A landscape with many peaks, sampled at points; each row gives a point and its height.
From any point a climber takes the steepest step (rise divided by distance) to one of its 2 nearest points. It stops when none of these is higher. Distance is the straight distance between rows; heights are no part of it.
k176: [166 126 100 191 109  74 140 116  90  98 128 107 111 125 171 112 165  68
 109 172 152  84 109 145 109 126 139 143 130 106 176 148 155  79 163 162
 181  98 223 143 100 124 127 124 129 123 119]  (h 4.96)
k606: [133 152 165 133 191 137 149 169 116 150 172 167 123  92 119 154 179 156
 111 106 104 123 133 146 166 164  78 114 165 138  95  96 121  96  93  86
 186  97 137  57 136 126 127  57 148 164 143]  (h 2.13)
k105: [150 113  70 168 111  48 196 116 116 136 161 104 121 157 111 105 160 111
 135 156 133  75  91  95 100 178 137 170 153 158 172 131 138 116 191  99
 162  88 198 125 128 137  71 124  91 169 143]  (h 5.76)
k889: [129 122 101 206 108  76 176 119 116 101 156 101 135 106 136 116 177 107
 144 140 127  96 106 106 119 125 135 145 147 115 148 135 136  88 148 123
 177 104 200 130  95 156  91 118  98 131 107]  (h 5.32)
k574: [145 130 124 118 132 115 114  89 144 163 110 121 132 142 125 101 133 113
  95 183 120 112 148 159 112 130 106  94  95 128 125 165 171 186 138 152
 146 112 120 126 115 137 125 205 142 135 126]  (h 3.78)
k823: [138  83  93  78 134 140  91 122  99 135 153 158 118 118 113 134 118 106
  40 130 166 153  86 100  72 142 179 162 137 156 128 152 132  79  99 135
 173 109 180 111 121 134 154 146  88 169 122]  (h 4.70)
k442: [ 90  89 119 134 116 133 163 125  76 146 166 132 158 157 157 116 177 137
 140  84 129 141 142 138 152 198 104 143 134 145 162 128 146 139 119  62
 109 140 148 179 136 143 137  79  90 132 171]  (h 4.17)
k453: [128 151 135  67 160 158 173 180 129 113 121 147 102 133 170 139 143 137
 150  40 137 154 141 127 187 158 119  88 179 148 114 119  91 112 125 139
 112 171 132  82 159 127 157 100 169 137 158]  (h 3.33)
k350: [153 114 112 116  87  44 144 155 158 138 144 135 133 149 118 121 103 117
 147 160  69 110  77 137  92 126 136 145 119 149 176 147 146 116 150 129
 106 130 123 161 134  92 135 105  69 120 132]  (h 5.19)
k196: [129 135 133 165 114 148 116 117 180  98 161 102 163 119 109  81 104  88
 123 131 137 133 152 162 116  81 117 146  99 116  84 104 120 147 116  80
 155 137  34 152 118 132 136 106 181 121  78]  (h 5.17)
k445: [157 129 147 152 139 155  85 103 119 181 161 113 109 180  73 151 115 153
 117 133 152 150  91 123 107 169 137 150  98 164 103 127 188 200 201 149
  93 109 142 100 212 138 110 213  87 137 114]  (h 0.35)
k476: [164 136 118 113 124  94  86 151 144 126 113 100 123 163 128 153  61  85
 111 139 105 120  64  91 141 109 137 119 112 147 155  65  78  97 135 140
 134  84 124 126 133  40 144 124 108 104  86]  (h 2.94)
k843: [ 74 164 156  98 169 195 113 111 116 113 108  81  92  97 132 155 117 167
 162 113 127 152 164 132 164  80 142 126 137  99 110 105 106 109 129 127
 119  91 112 134 105 168 142 132 169 130 136]  (h 2.38)
k168: [ 98 140 149 183 130 124 151 160 139  93  79 112 139  89 177  97 141 103
 143  86 119 111  85  89 117 179 174 114 192 151 151 150  91  79 115 140
 140 169 169 105 125 112 177 128 118  92 119]  (h 5.57)
k997: [104 108 166 121 162 144 118 120 110 135 173 169 134 120 128 146 173 137
 118 119 134 136 152 163 135 105  88 123 122  78 122 150 150 151 161 119
 118 143  83 142  94 157 133 123 161 157 146]  (h 1.08)
k543: [109 151 141 183  85  85 151  38 147 143 185  99 132 154  62 132  80 119
 115 147 139 121  87 145  82 147 114 154  97 126 143 138 204 161 138  93
  99 135 126  87 159  93 133 133 116 197 172]  (h 6.02)
k446: [ 92 124 146 166 102 183 115  98 163 104 100 102 173 121 105  97 119 150
 155 117 115 187 165 110 120  91 109 142  91 133  69 115 161 165 119  95
  81 157  57 173 134 158 111 113 118 111 102]  (h 3.39)
k296: [ 59 153 116 101 148 179 128  94 127 128 124  77 103  94 117 114 133 181
 176 103 134 167 179 105 142  88 131 111 133 137 117 112 136 107 137 118
 125 105 109 192 121 192 147 143 128 112 128]  (h 2.50)
k814: [132 103 100  78 130 126 115 130 116 145 175 108 111 155 125 141 128  92
 116 165 106 111 111 152 130  95 109 119 101 126 132 147 151 189 137 140
 134 127 123 120 133 102 121 161 151 141 134]  (h 4.15)
k429: [124 111  79 130 105 177 117 168 155  81 113  78 105 166 137 129  94 114
 198 115 123 140 130 103 158  80 123 132 128 122  82  85  75 178 108 132
 109 126 109 133 156 113  95 123 133  80  85]  (h 6.31)
k947: [173 158 127  62 179 151 126 177 121 119 140 139  92 119 123 185  81 135
 108  98 157 132 148 134 187 105 125  95 141  90 123  91  93 108 136 168
 141  95 148  83 144 111 131 130 201 148 127]  (h 0.89)
k493: [101 146 175 120 157 178 173 175  92 136 131 144 113 117 171 141 161 147
 156  46 124 141 142 124 193 164  90  95 170 151 126 104 110 106 110  96
 114 162 128 114 160 134 157  64 126 117 179]  (h 3.59)
k367: [ 82 106 125 120  97 182 135 153 111  85 121 100 125 124 169 138 161  88
 156 108 134 131 126 135 149 117 104 128 123 130  87 132  64 168  71 105
 113 157 102  98 134 101 153 102 163 107 141]  (h 5.23)
k374: [ 97 116  87 138 110 103 140 126 145 127 121  98 123 118 133 136 135 128
 168 153 117 108 136 115 116  92 147 126 129 108 152 142 134 111 143 170
 124 133 130 193 130 133 134 157  93  88 102]  (h 4.48)
k631: [132 141 136 133 135 146 156 136 145  51  92 139 151  95 141  87  89 114
 169  96 147 126 148 107 158  91 213 161 143 124 123 111 107 116 100  97
 110 192 102 118 135 175 151 107 153 103 101]  (h 4.68)
k447: [141 130 110 129  97  73 117 142 161 112  75 161 132  81 163 109 138 168
 144 142 115 120 121 106  90 116 174 116 171 144 154 147 113  54 143 159
 110 143 158 107  80 166 141 128  89 107 102]  (h 4.28)
k331: [207 114 113  86 138 103 102 178 130 132 156 180  99  75 141 182 126 146
 101 170 151 111  92 126 116  46 124 115 101 134 144 138 141  79 133 170
 150 102 159  95 140 150 133 102 110 154 124]  (h 2.29)
k506: [119 140 189 164 158 131 135  99  64 154  97 160 157 136 117 112 154 148
  49 100 184 137 149 112 141 198 146 131 188 129 143 149 107 113  85  84
 149  78 172 115  76 124 112 124 117 173 179]  (h 3.50)
k246: [118  99 130  99 139 170 148 151 153 117 122 151 125 122 111 144 125 121
 168 147 144 137 177 133 142  64  74 103  89  87  94 151 122 179 140 147
 119 153  54 150 146 153  97 103 190  99 129]  (h 4.47)
k663: [134 164 119 145 126 100 110  53 152 192 147  97 123 130  57 142 102 146
  93 198 165 119  95 132  89 143 117 133  83 129 122 113 187 163 154 123
 159  75 122 116 183 129 145 201 119 169 133]  (h 0.51)
k129: [140 126 116  85 134 172 141 164 159 104  72 115 106 129 146 151 111 136
 176 158 142 123 185 151 165  89 105 105 104  88  94 128 109 160 125 147
 105 144  90 100 135 138 102 118 204 122 126]  (h 5.00)
k702: [173 131 161 108 122 106  94 121 121 124 101 184 132  89 140 120 112 130
  87 127 139 122 146 123 103 107 155 107 139  98 152 162 130 112 125 168
 119 138 160 103  60 163 127 147 141 140 147]  (h 1.71)
k658: [141  98 141 126  96 164 109 129 170  99  60  90 156 156 151  82 100 138
 166 112  85 161 160 104 135 159 128 127 132 168  88 104 125 151  96  93
  33 155  83 126 129 121 105 122 112  98  95]  (h 4.18)
k536: [102 151 160 148 145 156 112 156 177 105 173 112 139 108 129  77 130  96
 108  89 127 155 128 168 117  97 132 134 134 138  92  84  93 123 101  99
 148 137  49 126 133 114 183 116 190 126  95]  (h 4.69)
k137: [119 112  77 138 133 129 195 169  94 152 175 117 111 140 127 138 194 138
 159 122  79  89 116 142 141 211  96 132 175 159 138 106 127 103 127  98
 189 146 188 141 150 102  86  44 126 105 126]  (h 2.35)
k907: [132 145  81 110  99 115 123 179 147 121 152  90 130 159 108 154  62 110
 147 119  79 116  83 127 128 101 136 155 120 131 149  75  90 101 126 134
 128 114 129 192 150  64 120 112  88  69 116]  (h 3.14)
k471: [139 147 130  96 138 170 107 136 137 113  71 142 106 118 158 119 122 152
 107 159 122 133 173 161 140  96 105  97 120  96  99 167 117 175 136 184
  88 136 112  81 100 151 100 174 200 134 128]  (h 4.52)
k511: [118 105 152 116 120 142  55  55 107 155 153 143 145 179 117 134  96 124
  78 106 148 156 106  80 114 202 169 150 121 155 131 124 170 153 150 135
 109 147 169 119 129 108 105 167 106 161 138]  (h 5.43)
k683: [107 135 154 159 113 136 148 113 139  76  60 100 138 113 160  98 113 118
 175  84 122 130 146  94 135 145 193 135 160 138 139 126  94  96 104 121
 105 186 118 135 108 148 151 119 137 101 108]  (h 5.09)
k138: [116 113  64  99 139 140 175 173 127 139 105 114  88 142 148 140 139 114
 182  98 133  90 156 140 143 171 121  97 156 103 139 125  81  70 175 146
 135 149 137 173 124 110 125  72 170  75 111]  (h 2.03)
k346: [132 131 144 150 126 147 141 160 130  59 167 154 152  95 139 114 119  82
 150  83 123 131 112 109 134  76 172 157 144 127 118 125 111 123  96 115
 132 180 106  96 119 143 161  95 133 109 109]  (h 4.25)
k268: [100 115 152 139 157 143  77 106 115 189 114 109 117 178  93 152 142 176
 127 138 122 164 111 111 137 147 131 137 103 147  98 110 149 187 166 164
  80 108 149 138 184 136 102 224  76 123 110]  (h 0.44)
k943: [100 151  87 117 111 192 143 154 145  53 118  97 114 134 135 116  90 137
 184 104 129 160 119 104 174  56 163 163 157 124  86  63  83 143  82 122
 101 151  91 128 174 133 134 128 130  90 108]  (h 5.77)
k644: [162 120 109 172  87  94  97 144 146  92  65 156 135  69 147 150 124 155
 144 183 142 104 105 101 101  58 191 157 141 127 149 116 131  51 119 151
 112 138 146 107 119 155 138 130  81 114  87]  (h 3.88)
k922: [ 86 128  75  82  69 188 150 165 154  73 104 115 122 125 140  94 118 147
 184 116 127 176 144 117 130  72 108 162 143 145  82  86 103 142  84 113
  69 172  76 148 168 144 144 115 115  82 138]  (h 5.20)
k579: [186 159 133 138 136 130  88  86 143 197 168  87 104 132  66 151  78 144
 125 173 153 112  66 109  92 151 132 134  78 153 116 106 190 184 180 148
 132  89 131 127 219 128 123 186  98 138 124]  (h 0.43)
k593: [131 114 182 166 123  80 122  49 140 185  42 146 137 185 142 105 136  99
 154 180 101 104 112 135 109 170 113 121 104 118 140 167 126 181 153 173
 100 143  98 145 115  99 118 171 112 125 125]  (h 3.29)
k376: [162 102 145 185  98  57 123 134 146 131  82 143 138 112 138 151 136 137
 133 168 105 102  84 103 112 125 142 137 143 118 152 103 113  68 100 133
 148  85 163  86  79 138  92  95  53 152 125]  (h 3.26)
k851: [195 130 136 116 130 100 113 190 136 110 137 151 119 114 143 180 121 100
 104 174 128 105 103 156 138  66 133 113 106 130 142 102 133  72 101 125
 173  98 160  53 134 121 142  86 130 129 139]  (h 2.53)
k516: [122 135 151 136  82  82 152 110 146 117 204 108 161 144  80 128  85 110
 113 111 103 146  83 152 104 156 130 163  99 145 146 129 180 129 107  69
 117 114 138 127 149  88 133 109  84 173 178]  (h 5.50)
k437: [155 171  66  86 122 103 110 182 158 169 112 127 119 140  78 166  77 180
 140 140  86  95  97 124 136  97 116 114 107 139 149  70  92 101 160 138
 108 123  99 197 124  69 124 105 107  75 124]  (h 3.36)
k234: [101 164  89  43 171 167 169 175 137 133  95  99  71 134 147 137 131 158
 156  64 130 145 165 128 173 150 141  94 173 142 122 101  88  81 133 139
 131 138 146 120 153 135 157 118 180 110 146]  (h 3.15)
k996: [137 149 128 126 150  90 123 124 159 183  38 108 129 143  97 121 110 178
 173 181  71 127 134 116 131 135 102 107  99 150 132 118 102 146 164 135
  85 114  66 186 138 105 126 153  87  83  83]  (h 3.80)
k720: [126 130 155 111  92 107 110 119 153 124 173  93 178 133  84 137  92 109
  87 143 100 148  88 150 123 147 131 119  98 135 128 100 159 138  91  96
 132  98  95  99 131  86 130 147 100 154 148]  (h 5.07)
k701: [175 143 111 135 102 116  96 116 176 104 161 100 123 137 113 117  55 132
 169 100 118 136  95  60 121 111 134 141  95 154 120 111 118 163 175 165
 100 127 109 206 143  99  96 140  78  97  59]  (h 4.46)
k554: [168 111  97 127 146  65 134 121  94 174 103 194  85 121 126 145 165 156
  79 223 157 100 102 125  74 129 144 183 136 116 168 164 166 110 146 196
 165  92 199 131 140 158 125 142  90 159 135]  (h 3.21)
k841: [ 70  95 111 157 110 132 143  71  75 125 180 127 153 150 136 113 168 113
 137  87 155 142 139 106 112 186 143 172 128 134 152 149 173 139 158  95
 131 166 148 188 126 151 140 123 105 147 137]  (h 4.51)
k92: [111 113 139 155 122 106 141 109 159 138  50 108 129 130 114 119 115 159
 183 166 100 132 153  93 117 104 126 132 103 135 130 138 115 149 140 172
  79 151  79 207 148 132 121 156  85  78  70]  (h 4.09)
k76: [105  91 163 124 102 146  93 123 138 132  70 113 159 164 173 117 133 145
 158 117  84 162 157 122 150 157 113  87 136 148 123 132 109 156 118 117
  43 157  93 128 101 116 101 131 124 113 131]  (h 3.87)
k598: [ 94 155 103 100 142 121 160 124 128 133 131  98 120 104 103 106 152 170
 134  98 136 155 173 115 130 111 127 108 164 137 131 108 129  84 117  82
 144  87 126 162 110 188 160 120 118 128 141]  (h 2.64)
k588: [139 139 127 151 112 120 146 153 142  90 179 132 149 107 110 142  72 126
 163 101 112 128 119 106 126  81 158 158 132 104 152 110 124  99 128 141
 143 132 117 196 131 160 106  86  69  81 129]  (h 3.82)
k285: [ 93 123 161 106 107 193 127 142 128  86  93 140 142 110 174 116 169 131
 145 107 138 160 141 165 154 112 123 126 135 128  85 124  74 157  97  82
  86 190  59  62 121 140 154  99 187 141 149]  (h 4.76)
k892: [127 114 117 144 143  84 169 177 116 149 143 109 124 148 118 135 158 118
 140 112  86  90 110 143 144 189 127 114 163 143 158 109 108  95  88  96
 160  97 163 125 126  77 126  81  94 109 152]  (h 2.52)
k360: [144 160 136 167 153 146 178 169 129  74  98 138 115 107 164 148 126 102
 175 139 156  90 171 169 179  88 146 149 111  73 115 126 102 102 111 106
 157 137 121 103 133 150 133  62 181 111 131]  (h 1.58)
k505: [ 81 114 109 134 106 149 105  56  92 111 172 110 140 116 129 119 143  91
 121  65 144 139 128  85  98 144 165 150 126 130 128 150 165 128 148 150
 141 181 169 159 109 111 135 153 113 129 103]  (h 4.90)
k692: [150 112  93 103 114  70 128 145 141 156 176 139 128  94  80 143 127 153
  98 154 131 125  84 122  86  96 129 145 108 150 148 136 162 102 122 106
 163  88 153 136 144 154 143 128  74 159 143]  (h 3.79)
k63: [112 150  51  50 154 158 158 166 145 153 104 102  88 124 112 145 145 154
 143 128 129 103 207 168 145 123 112  80 126 123 109 117 124  97 127 113
 147 124 134 140 122 137 143 115 187 103 142]  (h 2.96)
k342: [171 131 160  94 137 159  68  83 123 143 131 137 147 104  89 126  83 120
  32 131 165 152  99 110 108 153 143  93 102 124 116 109 144 130 127 135
 168  78 120 108 107 143 106 179 140 171 118]  (h 0.67)
k258: [111 127 140 146 114 143  70  31 123 168 157 141 138 165  97 113 110 139
  89 106 141 159 116 112  81 185 143 140  88 153 107 155 213 188 176 132
 112 195 163  84 138 108  95 161 121 155 125]  (h 5.98)
k640: [108 115 128 117 143 181  94 108  89  90 173 125 106 144 140 133 134 121
 133  59 148 174 121  94 160 104 115 113 152 112 104  99 110 178 127 141
 118 131 145 122 111 132 124 162 159 149 101]  (h 0.79)
k57: [128 100  73 121 139 161 190 178 106 163 142 130 108 148 136 151 182 129
 184  94 112  87 147 141 143 219 110 128 177 122 123 113 110  65 183 126
 157 159 151 180 136 113  98  31 146  90 116]  (h 2.18)
k60: [111 179 180 128 132 171 106  98  97 125  95 150 144 112 143  64 130 142
  63 115 128 147 165 165 124 158 127  90 145 117 111 173 111 130 100 105
 126 124 128  89  57 134 111 156 211 144 152]  (h 3.99)
k351: [145 109  71 141 102 129 158 189 146  71 137 133 106 138 182 143 124  87
 185 156 141  90 129 155 145  69 145 133 123 107 146 136 107  80 155 156
 140 167 132 136 148 117 115  77 147  66 101]  (h 1.69)
k919: [ 93 158 174 144 128 166 107  76  64 156 112 168 177 142 137  80 166 150
  44 106 163 154 171 155 131 183 130 115 166 129 132 169 122 133  98  74
 127 118 145 122  62 119 117 144 164 161 159]  (h 3.74)
k596: [178 155 155 140 115 106 123 120 125 126  89 192 146  87 136 112 145 131
  77 178 125 120 154 169 105  63 123 119 115  75 145 180 156 139 126 173
 123 142 116  81  70 158 141 147 163 147 145]  (h 1.52)
k455: [161 139  86 156 109  50 195  77 130 143 173 112 114 162  80 105 113  89
 108 142 172  94 100 103  86 147 146 172 126 157 167 145 175 130 175  84
 150  91 165 105 154 134 120 120 105 200 172]  (h 6.17)
k513: [157 152 149 135 185 114 136 202 147 114 153 165 122  92 125 147 144 113
  95 142 114 124 113 160 142 110 104 107 126 142 114 109 119  81  86 101
 196  94 145  27 141 121 157  75 155 140 133]  (h 2.32)
k123: [ 90 101 100 115 110 176 119 159 133 119 150  69 125 170 122 151 122  90
 165 121 102 127 123 134 150 105  94 127  93 113  82 102  98 177  91 102
 139 124 101 151 148  89 102 113 138  88 140]  (h 5.75)
k800: [ 96  91 153 138 112 167 123 139 157 107 138 163 170 123 105 100 129 140
 147 132 126 188 147 131 119  63  73 137  91 124  89 132 135 190 135 120
  85 173  26 171 152 161 108 112 152 106 120]  (h 3.81)
k773: [162 137 159 107 125 132 114 111 135 159  62 164 125 155 151  83 141 127
  85 193 104 124 147 156 111 134 105  82 116 120 124 195 136 187 128 205
  97 143 123 111  99 134  95 199 164 112 124]  (h 4.07)
k509: [ 83 118 145 149 144 181 150 124  48 132 114 123 110 124 178 148 184 127
  97 100 142  89 160 148 154 202 121 144 178 117 137 167  85 139  95 106
 146 116 170 138 131  96 163 115 137 112 144]  (h 1.24)
k528: [146 132 117 141 128  78 134 136 156 129 186 131 143  91  81 101 145 134
  79 113 140 146 100 123  89  92 122 142 118 149 118 116 132  81 117  82
 176  72 135 108 108 153 151 105  97 175 117]  (h 4.08)
k247: [115 115 186 164 136 117 136 116 122 141 119 188 148 108 115 124 191 131
  99 151 118 137 149 187 104  85  86 127 107  77 128 178 144 169 150 143
 116 167  63 116  83 152 130 142 175 168 128]  (h 1.27)
k583: [170 158 120 111 131 119 102  49 153 174 137 101 138 142  81 104  99 131
  61 172 183 124 120 129 103 189 139 107 103 136 117 112 190 159 153 113
 178  63 131 104 137 136 109 178 128 171 127]  (h 0.58)
k459: [187 122 140  63 152 153  78 143 116 112 133 145 114 103 117 156  73 139
  52 121 174 151 101 103 139  94 130  82 129 118 134 102  91 122 120 168
 135  87 143  93 113 140 118 166 166 157 117]  (h 0.77)
k778: [119 112 170 145 125 105 152 149 119 133 108 104 157 154 141 127 139 124
 145 102  96 108 139 148 160 190 122  87 153 135 162 123  90 121  80  81
 109 117 114 141 110  70 133  90  99 115 160]  (h 2.66)
k443: [125 118 105 161 128 100 134 104 121 133 128 129 140  96  98 117 156 124
  64 107 159 139  99 100  79 135 146 148 135 137 116 137 134  59  95 112
 193  84 186  98  95 152 141 131  79 176 119]  (h 4.36)
k681: [145 153 115  80 183 156 125 156  78 123 120 139  80 124 152 166 116 123
  91 110 157 121 180 129 165 166 143 147 173  85 119 126 104  95 130 183
 133  97 173 104 124 114 134 118 182 135 144]  (h 0.98)
k314: [187 150 103 141  81  26 187  96 182 135 156 111 148 158  92  96  78 109
 132 139 131 102 105 121  97 130 127 138 107 154 189 140 168 129 152 106
 129 120 135 158 144 115 125 108  85 163 148]  (h 5.68)
k288: [185 113  93 103 143  72 130 114 114 185 134 171 110 106  80 141 123 162
  78 198 191 115  99 109  63 123 147 153 111 150 175 156 159 123 137 135
 165  96 145 152 163 175 152 163  93 192 148]  (h 3.49)
k526: [136 146 112 178 123 153 151 171 136  50 173 152 144  87 139 119 101 109
 174 116 124 121 107 121 140  61 172 177 146 114 121 106 112  85 114 135
 162 154 123 120 148 166 119  72  95  70 104]  (h 3.85)
k279: [105 106 130  91 109 113 113 139 125 144 207 125 151 139 107 130 145 104
  81 158  93 131  77 202 114 115 111 125 109 129 136 143 158 166 135  82
 138 115  72  93 128  97 133 148 148 168 155]  (h 4.58)
k299: [103 118 154 110 139 162 101 109 109 122 203 124 160 137 118 115 125 112
 114  74 119 170 131 122 143 127 107 121 106 132 118 108 138 160 138  96
 114 142  97 154 122 143 133 130 142 137 137]  (h 0.91)
k139: [121 135 140 110  83 169 140 140 149  74 102  99 174 134 140  85  96 135
 151  95  92 179 148 119 140 133 114 156 149 153  97  78 139 122  55  73
  48 165  89 141 144 122 144 114  96  96 131]  (h 4.59)
k18: [154 114 185 163  92  58 109  86 142 150  80 142 161 136 131 133 113 118
 110 139 132 112 106 113 118 153 155 119 154 105 164 137 125  99 105 136
 124 102 133 115  61 106 109 122  77 167 161]  (h 3.04)
k980: [114 109 160 130 121  75 112  87 117 169 104 133 154 176 131 108 133 139
 115 131 131 120 144 139 143 211 141 103 166 141 164 144 120 116 112 104
 109  97 136 139  81  94 109 142  99 153 170]  (h 2.85)
k517: [121 138 169  96 130 155 117 154 136  88 178 128 167 112 117 123 105 118
  96  58 108 199 100 102 143 112 118 107 139 155 121  77 125 129  98 107
 104 139 101 108 137 122 160 133 122 124 138]  (h 0.78)
k858: [ 76 122 137 129 130 201  89  91  46 137 107 117 112 160 181 127 159 125
  89 119 141 117 168 127 150 197 137 152 168 119 105 163  96 158  94 127
 114 120 175 149  99  96 114 159 150 114 143]  (h 1.15)
k662: [116 104 153 137 120 111  82  83 128 146  58 149 132 171 173 105 124 124
 155 129  99 119 129 109 123 158 109 102 132 124 125 166  99 153 170 155
  73 151 100 137  67  99 104 151 113 108 109]  (h 3.56)
k452: [118 100 156 134 156  79 161  82  76 185 107 183 104 201 108 127 151 121
 138 191 137 119 147 163 100 186 127 162 132 143 188 170 149 180 155 155
 110 151 139 137 171 142 143 173 141 146 161]  (h 2.82)
k25: [181 122 113 163 106  62 122 157 164 117  88 163 120  98 151 164 134 170
 149 206 110  93 107 110 117  82 129 130 127 130 152  88 127  48 123 143
 152  97 167  93 123 153 108  87  84 122  99]  (h 3.51)
k967: [198 119 154 128 134 101  93 164 134 108 105 129 140 145 154 148  76  60
  83 153 141 117  80 119 137  90 152 102 117 153 169  95 113  85  95 144
 157 103 136  88 142  76 166 119 131 118 126]  (h 2.75)
k605: [167 111 156  85 135  85  90 124 146 161  98 171 133 101 120 157 103 162
  99 154 135 128 118 107 111 107 132  95 136 120 162 141 126 115 137 180
 101 120 115 136 100 147 127 157  99 139 136]  (h 1.88)
k979: [136 143 159 164 126 136 132 106 165 128  99 104 163 118  85 122  97 175
 164 144 114 161 163  93 126 100 121 138  83 144 101 126 150 176 126 138
  84 149  75 211 171 161 106 156  79  96  90]  (h 3.76)
k568: [119 109  73 101 128 147 178 170 130  99 130 130  86 107 184 137 165 109
 186 109 148  98 159 152 141 136 126 116 143 100 123 163 108  88 156 178
 126 162 152 123 133 140 125  93 169 101 121]  (h 1.89)
k826: [160 113 114 115 100  51 143 157 170 127 108 163 147 121 140 106 130 149
 150 144  80 113 140 127 101 125 129 111 153 145 166 150 133 104 128 137
  89 153 105 130  98 135 143 107  75 105 110]  (h 4.71)
k601: [100 128 152 170 106 109 108  27 121 153 168 132 163 160  91 111 117 129
  99 117 146 141 118 151 100 176 115 137  87 135 133 150 201 181 154  95
 115 169 122 104 129 110 119 151 142 193 152]  (h 6.66)
k550: [103 156 125 113 150 164  98 121  75 130 114 113  94 126 162 131 127 114
  65 141 129 111 154 155 153 150 138 138 151  88 106 149 100 124  86 153
 135  91 170  99  90 103 134 156 172 121 158]  (h 1.06)
k570: [140 149 116 131  99 124 119 130 155 103 184 125 153 109  98 142  46 145
 163 106 116 145  98  89 113  83 140 167 113 133 142 123 135 142 139 163
 105 146 111 233 169 117 103 140  65  94 121]  (h 4.14)
k604: [130 121 116 124 123 149  81  41 114 125 169 119 111 129 111 111 119  95
 114  90 142 138 125  87  86 125 151 145  90 133 101 166 186 185 181 161
 148 186 165 132 111 106 105 171 127 145  81]  (h 5.33)
k888: [114  88 185 160 134  95 161  75 104 186  85 150 142 193 113 121 151 115
 146 187 130 113 126 175 125 183  87 109  94 115 163 157 143 206 136 143
 104 145 106 131 163 127 106 171 150 146 175]  (h 3.03)
k963: [128 144 132 168 151 124 167 141 110  98 136 126 115 107 152 125 158  90
 140 122 152  89 171 167 146 108 108 127 107  76 126 151 106 128 116 101
 169 110 124 125  90 147 151  85 172 134 130]  (h 1.46)
k95: [110 126 132 143 182 170 158 159  64 121 161 125 100 106 153 162 170  91
 117 102 142  84 148 153 163 154 107 142 139  99 123 151 106 124 110 109
 177 116 149 129 139 104 159  87 168 116 140]  (h 1.35)
k848: [ 58 101 151 133 159 188  82 111 100 165 121 118 134 158 123 151 172 164
 119 131 114 178 125 134 159 111  89 124 105 113  86 116 146 190 155 136
  83 118 110 127 143 144  99 189 128 143 132]  (h 0.56)
k797: [179 108 123 127 107 123 101  98 157 112 155 101 114 164 138 107  96  87
 152 101 124 126 107  86 124 115 137 114  97 149 115 151 145 195 168 171
 116 149 135 145 125 114 101 159 116 130  68]  (h 4.84)
k698: [ 95 122 146 147 136 154 174 144  80 137 170 145 126 121 154 129 183 153
 159  66 110 145 137 120 171 175  87 127 161 140 131  87 134  97 120  81
 131 137 147 161 138 163 122  49  83 110 164]  (h 3.89)
k39: [155 168 106 103 129  81 102 151 161 187 111 112 125 125  83 145  84 178
 150 165  92 117  92 100 111 127 114 127  91 158 148  94 112 136 153 143
 101 112  94 207 162  81 130 166  75  92 113]  (h 3.57)
k403: [ 92  89 136 127 122 184  86 120  92 128 149 126 121 177 161 164 160 151
 134  92 128 178 111 123 181 115  79 106 151 104  97 108 118 203 125 144
  77 135 133 103 121 115  89 156 151 159 130]  (h 0.69)
k679: [ 91 144 180 121 121 190 111 121 128 102  85 124 157 109 157 100 150 153
 110 118 109 164 157 183 139 133 117  85 139 136 108 127 108 136 108  77
 102 140  47  68  88 149 123 137 206 150 136]  (h 4.35)
k873: [127  95 134  91 129 124  90  88  97 142 169 145 138 150  90 140  96 110
  60 129 165 153 104 102  88 194 173 163 132 163 150 127 163 123 119 107
 158 111 150 115 137 126 143 145 103 176 155]  (h 5.04)
k660: [127 171  64  78 145 107 159 159 153 144  89  93  93  86 117 140 130 199
 156 137 137 110 191 137 134 100 143  85 149 137 153 121 117  63 132 119
 143  99 148 161 118 170 147 125 142 101 127]  (h 2.80)
k341: [ 85 167 110 171 172 132 132 165 133  91 145 116 117  87 151  96 158  79
 106 104 146 122 121 147 121 100 142 138 125 135 119 138 113  87 109 120
 189 115 149  94 129 117 212 136 172 113 116]  (h 4.73)
k172: [ 83 169 135 123 178 164 131 160 150  83 128 122 105  86 159  80 149  97
 126  98 151 134 145 174 132 100 139 126 109 122  94 124  74 127 116 116
 153 147  97 102 126 129 197 128 222 128 113]  (h 4.43)
k668: [195 117 108  79 146  79 111 173 143 160 125 184  99  81 134 172 119 179
 129 144 149 105 114 100 115  94 126 103 138 136 161 136 117  73 165 180
 118 113 138 135 128 143 130 108 102 125 110]  (h 2.08)
k370: [175 154 139 135 125 135 166 186 149 120 115 161 130 111 163 185 132 120
 197 131 108  77 176 164 181 116 123 140 122  90  92 132 124  84 119 129
 140 148 126  73 146 139  95  57 156 143 131]  (h 1.75)
k390: [127 122 135 120 157  76 144  91  92 172 109 180 106 146 107 138 159 139
  95 193 140 118 146 145  97 147 139 167 137 113 163 178 159 153 144 192
 135 126 159 148 133 148 145 195 116 139 143]  (h 2.95)
k837: [ 97 115  74 138 107 128 112  91 136 135 128  63 104 144 140 133 134  88
 158 172 125  96 122 121 113 108 139 148  88 118 120 147 155 147 145 177
 150 119 160 168 146 102 127 190 110 104  88]  (h 4.83)
k867: [150 132 149 122 140 139 164 172 127 150 175 162 134 118 123 177 163 141
 162 105  85 106 155 166 170 136  83 111 138 111  98 124 139 104 113  98
 156 134 119  84 128 131  92  46 138 149 150]  (h 1.95)
k133: [ 92 157 122 206 176 128 162 179 129  94 123 129 127  61 173  98 169 112
 125 109 129 101  96 105 122 153 130 123 167 151 130 147 126  97 109 119
 193 132 191  81 150 140 179 119 147 109 131]  (h 5.08)
k426: [ 61  71  94 131 114 163 117 119 132 138 124  77 110 154 123 137 154 100
 176 145 130 127 141 109 131 119  94 132  88 111  81 141 128 183 128 137
 129 117 127 179 149 119 103 151 131  93 128]  (h 5.27)

For each start below, name the point where the climber stops.
k57: k455
k554: k601
k25: k455
k967: k92
k579: k851
k888: k429
k858: k851
k574: k601
k506: k429
k997: k851

Call two points neighbours if one is among the 2 nearest of the other. Go from one point of each pair to the other, from neighbour to neighbour, staying as high as possible. Name the lowest point that can't be avoided.
k168 / k429: k446
k196 / k168: k172
k455 / k129: k980
